Each row is a point on a landscape with many peaks, with its height.
A climber steps from a point to the highest of its 2 nearest points, and stops where none of them is higher. Distance is the straight distance between rows; heights are no part of it.
q_862: -22, 8, 9, -17, -17, -51, -3, 15, 14, 4, -13, 7, -5, 2, -17, -16, -6, 1, 39, 28, -2  (h 411)
q_233: 11, -9, 18, -18, -20, -5, -16, 19, 37, -15, 3, 1, 5, 20, -9, 9, 5, -8, -17, 7, 22  (h 261)
q_96: -3, 10, 29, -1, -25, 5, 0, 37, 12, -2, 2, -2, -6, 1, 5, 9, -18, -11, 1, 21, 9  (h 447)
q_277: -10, 0, -3, 4, -10, 9, 20, -12, -9, 2, 7, 9, -11, -24, 8, 16, 2, 27, -15, 1, -14  (h 490)
q_261: -30, 22, 8, 1, -23, -40, 20, 18, 8, 11, -11, 4, -24, 4, -2, -20, -14, 9, 37, 27, -26  (h 444)
q_416: 25, 13, 29, 13, 41, 43, -12, 16, 1, 7, 9, -14, 31, 24, 20, -18, -2, -35, -8, -1, 1  (h 178)
q_12: -19, -8, -14, -9, 3, 21, -10, -6, -24, -14, 28, -15, 10, -17, 7, 31, -17, -26, -14, -17, 34  (h 503)
q_898: -11, 3, 16, 16, 12, 14, 24, 17, 4, 13, 12, 20, -2, -9, -16, 36, -6, 1, 0, -20, -14  (h 618)
q_860: -3, -8, -26, -6, -14, 4, 15, -33, 2, -12, -1, 18, 10, -10, -22, 28, 22, 25, -15, -15, -4  (h 534)
q_354: 33, -2, 17, 5, 4, 7, -20, 1, 23, 4, -34, 2, 3, 28, 11, -34, 21, -9, -13, 5, 10  (h 4)
q_793: 6, 5, -41, -2, 23, -37, 16, -16, -45, 7, -18, 28, 0, -3, -58, 8, -1, 7, 30, -34, -9  (h 309)
q_177: 19, 2, -26, 4, 26, -9, -15, -23, -24, 8, -12, -12, 6, -6, 31, -41, 11, -5, 16, 0, 16  (h 531)
q_552: 25, -7, -28, -1, -1, 13, -14, 9, -14, -2, -1, -34, -17, 0, 29, -18, 15, -40, -61, -13, 13  (h 588)
q_239: 3, 7, -11, 5, 2, -32, 8, 8, -27, 12, -39, 18, -12, 10, -23, -17, 12, 17, 28, -4, -6  (h 341)
q_904: -30, 2, 2, -11, -21, -14, -6, 1, -12, -20, 33, -13, 6, -26, 29, -11, -12, 7, 18, 35, -12  (h 194)
q_300: 0, -12, -34, -12, -17, 7, 7, -15, -19, -16, 5, -29, -2, -27, 29, -4, 9, -9, -35, -2, 18  (h 299)
q_784: 28, 9, 38, 18, 20, 57, 2, 17, 23, 3, 3, -10, 34, 31, 26, -12, 3, -32, -26, -6, -15  (h 241)
q_437: -10, -9, -51, -6, -10, 0, 17, -23, -23, -19, 7, -15, 5, -30, 13, 15, 1, -3, -11, -5, 19  (h 248)
q_167: 0, -2, 29, 10, 18, -8, -12, -22, 12, -7, 21, 10, 11, 1, 0, -15, 5, 11, 42, 5, -12  (h 314)
q_195: 10, 6, 20, -11, -24, 0, -1, 11, 28, 0, -5, -15, -12, -3, 14, -24, -6, 12, -5, 36, -10  (h 492)
q_257: 23, -11, -24, 16, 33, 9, -13, -30, -17, 3, -21, -1, 11, 3, 21, -29, 11, 2, 0, -17, 5  (h 639)
q_491: 13, -5, -10, -9, -12, -8, -19, -8, 24, -5, -20, 2, 2, 18, -17, 12, 33, -12, -38, -20, 14  (h 287)
q_545: 4, -11, -36, 1, 3, 0, 1, -9, -37, -6, -8, -21, 0, -14, 28, -24, 7, 2, 2, 1, 13  (h 402)
q_188: -9, 1, 23, -4, -14, 9, -10, 34, -11, 4, 13, -6, -6, -1, -3, 17, -25, -28, -10, 6, 30  (h 541)
q_957: 3, 1, 6, -11, -18, -18, -15, 4, 15, 3, -17, -3, -2, 10, -24, 11, 12, -13, -20, -5, 32  (h 278)
q_867: 8, -2, 34, -3, 3, 6, -27, 14, 9, -10, 26, -8, 14, -2, 9, -3, -13, -22, 3, 15, 9  (h 131)
q_853: 39, 3, 29, 5, 24, 26, -35, 3, 23, 0, 0, -13, 25, 24, 15, -20, 10, -37, -22, -4, -5  (h 105)
q_14: 18, -4, -25, 2, -10, -13, -5, 0, -17, 10, -31, 4, -7, 4, -7, -1, 18, 7, -17, -13, 18  (h 330)
q_44: -17, 6, 26, 1, -17, -13, 19, 8, 44, 11, 13, 15, -17, -5, -42, 33, -15, 11, -1, -2, -24  (h 547)
q_654: -25, -1, 16, -9, -32, -15, 1, 25, 19, -7, 20, -5, -11, -15, 2, 5, -24, -4, 14, 31, 5  (h 378)
q_467: -26, 3, -1, -22, -32, -25, -5, 24, -5, -12, 19, -16, -4, -21, 20, -19, -15, 1, 18, 34, 16  (h 283)
q_125: 10, 23, 18, 2, -20, 17, 19, 28, 22, 5, -20, -7, -16, 19, 20, -23, -23, 4, 1, 38, 0  (h 438)
q_130: -19, 1, -31, -5, -8, -3, 4, 0, -36, -1, 3, 5, -3, -17, -19, 24, 2, 5, -4, -15, 25  (h 348)
q_269: 13, 7, 25, 11, 13, 35, -4, 31, 1, 1, 2, 12, 21, 27, 4, 16, -6, -32, -17, -17, 6  (h 290)
q_765: -6, -3, 9, -1, -7, 4, 6, -19, 11, -17, 24, 1, 0, -27, 16, 8, 1, 24, 11, 13, -22  (h 457)
q_439: 12, -2, -14, 11, 6, 2, 5, -29, -3, 10, -28, 9, 6, 1, -5, -1, 26, 35, -6, -11, -18  (h 688)
q_230: -16, 0, 7, 5, 23, -21, -23, -1, -16, -1, 9, 14, 14, 0, -14, -7, -10, -14, 46, -1, 6  (h 333)
q_294: -18, 18, 25, 12, -3, 19, 28, 15, 29, 12, 14, 11, -9, 2, -29, 33, -14, 14, 2, -7, -17  (h 583)
q_757: 11, -18, -5, -18, -7, 3, 0, -10, 7, -32, 37, -15, 13, -22, 32, -2, -3, 32, 2, 26, -16  (h 318)
q_942: 12, 0, 7, 21, 23, 26, 0, 13, -19, 17, -1, 5, 9, 27, 4, 16, 2, -18, -25, -41, 10  (h 310)
q_876: -13, -23, -27, -16, 3, 15, -1, -33, -3, -30, 38, -12, 14, -20, 3, 32, -6, -11, -8, -14, 24  (h 690)
q_829: -22, 10, 20, -11, -13, -20, 10, -1, 30, 5, 6, 10, -20, -9, -19, 0, -17, 21, 24, 20, -13  (h 477)
q_48: 3, -11, -27, -3, -16, 4, 24, -28, -18, -10, 0, -6, -11, -35, 15, 13, 19, 27, -33, 0, -10  (h 513)
q_25: 1, -7, 12, -5, 10, 29, -18, -4, -14, -10, 36, -19, 21, -12, 11, 20, -11, -29, -13, -5, 13  (h 344)
q_844: -5, -17, -8, -12, -7, 9, 1, -32, 7, -29, 45, 8, 17, -18, -12, 34, 6, 9, -3, -11, 7  (h 576)
q_258: -3, -8, -10, -16, -2, -6, 4, -35, 19, -23, 18, 18, 18, -13, -27, 22, 16, 26, 3, -2, -8  (h 542)
q_448: 12, -4, 4, 12, 22, 8, 0, 17, -18, 12, -19, 12, -3, 25, -10, 8, 8, -2, -3, -20, 1  (h 321)
q_499: 14, -8, -49, -11, -13, 2, -3, -7, -13, -10, -10, -43, -15, -15, 32, -16, 17, -17, -58, -9, 15  (h 403)
q_960: -45, 17, -5, -4, 1, -36, 8, 12, -8, 17, -7, 15, -31, -1, -17, -19, -10, -1, 52, 11, -32  (h 421)
q_77: 2, -18, -35, 7, 14, 15, -13, 3, -19, 6, -17, -32, -8, -3, 25, -16, 1, -31, -43, -27, 30  (h 428)
q_503: 25, 14, 21, 11, 1, 36, 23, 1, 29, 3, 2, 0, -2, -1, 17, 0, -5, 20, -13, 9, -32  (h 489)
q_717: 5, -14, -48, 10, 7, 14, 3, 1, -42, 7, -8, -26, -1, 6, 26, 4, -1, -12, -30, -26, 26  (h 381)
q_465: 20, -5, -15, 13, 30, 9, 0, -26, -20, 6, -13, 8, 1, -1, 18, -4, 22, 22, -12, -11, -10  (h 674)
q_968: 13, -21, 9, -29, -22, -11, -18, 7, 29, -29, 26, -19, 10, 5, -1, 0, -3, 9, -9, 22, 14  (h 350)
q_736: 17, 2, 23, 7, -12, 22, 5, -3, 17, 14, -14, 14, -4, 13, 6, 3, 12, 20, -23, -7, -19  (h 504)
q_646: -25, 1, -1, -11, -2, -35, -17, -11, -4, -8, -5, 8, 3, -9, -6, -18, -5, -3, 39, 17, 11  (h 375)
q_262: -2, -8, -30, 3, 7, 16, 11, 10, -41, 6, -8, -5, -7, -3, 5, 21, 2, 10, -21, -26, 13  (h 361)
q_315: -4, 1, -28, 2, -10, -20, 10, 7, -42, 4, -20, -6, -9, -23, 15, -16, 0, 16, 12, 7, 8  (h 346)
q_168: -8, -6, 17, -10, 8, 10, -35, 7, -4, -7, 31, -13, 19, 0, 1, 8, -18, -38, 7, 1, 33  (h 212)
q_594: -17, -1, 16, 5, -3, 5, 6, 26, -11, 11, 9, 6, -8, 5, -17, 28, -10, -6, -6, -6, 11  (h 685)
q_234: 38, -5, 24, -14, 3, 14, -26, 19, 39, -12, 3, -14, 17, 19, 18, -16, 10, -36, -20, 11, 6  (h 54)
q_858: 23, -14, 16, -8, 0, -7, -40, 0, 31, -2, -14, -11, 17, 23, 7, -24, 12, -18, -9, 7, 13  (h 19)
q_555: -12, -2, -22, 8, 11, -10, 15, 0, -37, 4, -1, 21, -2, -12, -33, 21, 4, 8, 17, -26, -4  (h 334)
q_462: -6, 9, 22, 18, 18, -13, -8, -1, 6, 4, -10, 14, -5, 16, 1, -22, -9, 2, 46, 18, -15  (h 337)
q_443: 3, 2, -15, -7, 1, -29, -11, -11, -10, 8, -37, 10, -1, 3, -29, -13, 19, 6, 11, -3, 19  (h 336)
q_514: 2, 15, 30, 2, -14, 23, 19, 15, 37, 12, 8, -10, -1, 3, 25, -13, -38, 11, 7, 44, -15  (h 404)
q_710: 17, -7, 15, -17, -16, 6, -12, 3, 20, -16, 13, -19, 3, -6, 24, -14, -3, -3, -17, 28, -3  (h 673)
q_417: -23, 21, 12, 21, 26, -11, 41, 16, 16, 31, -1, 19, -23, 15, -25, 2, -19, 19, 52, -13, -51  (h 387)
q_353: -24, 8, -16, -12, -28, -29, 13, 11, -27, 4, 3, -17, -3, -20, 26, -24, -1, 9, 22, 19, 23  (h 294)
q_213: -20, 27, 31, 23, 19, 5, 26, 14, 17, 21, 4, 20, -10, 16, -11, 5, -27, 2, 41, 4, -29  (h 369)
q_890: -8, 12, 9, 8, -2, -14, -4, 8, -15, 12, -21, 16, -13, 7, -10, -15, -3, 5, 32, 9, 1  (h 349)
q_358: -11, -2, -12, 2, 23, -25, 20, -5, -24, 12, -7, 35, -7, -3, -60, 15, 2, 15, 23, -29, -22  (h 324)
q_69: -34, 10, 12, -14, -21, -33, 22, 8, 47, 12, 11, 10, -31, -19, -39, 17, -13, 18, 15, 13, -32  (h 510)
q_627: 0, -5, -19, -1, 0, -4, -16, -34, 2, 0, -20, -1, 7, 16, -23, 9, 20, -9, -22, -29, 30  (h 291)
q_894: -20, 1, 35, -2, -10, -12, -2, -3, 38, -8, 27, 7, -10, 1, -6, -2, -26, 10, 38, 23, -26  (h 443)
q_205: -5, 1, 35, 4, -5, 6, 1, 5, 45, -7, 24, -7, -5, 13, 22, -8, -32, 3, 29, 41, -22  (h 398)
q_702: -1, -9, -36, 13, 24, -9, -18, -35, -20, 8, -22, 2, 13, 17, -32, 2, 17, -11, 0, -28, 17  (h 293)
q_690: 20, 18, 41, 11, 6, 52, 10, 16, 30, 4, -4, 8, 18, 29, 2, 8, 2, -18, -29, -12, -6  (h 273)
q_644: 23, -7, -16, 17, 10, -9, 1, 10, -31, 16, -39, 16, -9, 20, 4, -10, 11, 12, -8, -15, -3  (h 326)
q_913: -25, 14, 8, 15, 19, -26, 19, 12, -12, 16, -3, 16, -29, 10, -24, -9, -30, 8, 55, -5, -50  (h 401)
q_982: -1, -1, 16, 13, 23, 11, -13, -9, -9, 7, 5, 7, 11, -2, 11, -6, 1, 9, 14, 8, 0  (h 286)
q_534: -1, -11, 6, -29, -13, -12, -9, -2, 4, -31, 29, -18, 6, -23, 39, -27, -4, 13, 21, 38, -13  (h 129)
q_979: 20, -4, 9, 0, -12, 21, 5, 6, 22, 10, -11, 5, -1, 12, 14, 5, 22, -3, -52, -8, -9  (h 516)
q_598: 4, -9, -27, -2, -9, 12, 14, -27, -16, -1, -17, 4, -2, -15, 0, 21, 33, 24, -41, -24, -5  (h 530)
q_531: 0, 2, -47, 11, 30, -16, 3, -34, -37, 5, -20, 20, 16, 0, -49, 8, 7, -12, 24, -34, 10  (h 298)
q_202: 15, 2, -13, 10, 0, 18, 6, 0, -3, 8, -21, 10, -6, 14, -8, 16, 33, 12, -45, -20, -7  (h 527)

Where does a climber stop that starts at each point below?
q_503 => q_876
q_234 => q_890
q_942 => q_890
q_627 => q_552
q_353 => q_439
q_894 => q_594
q_757 => q_876
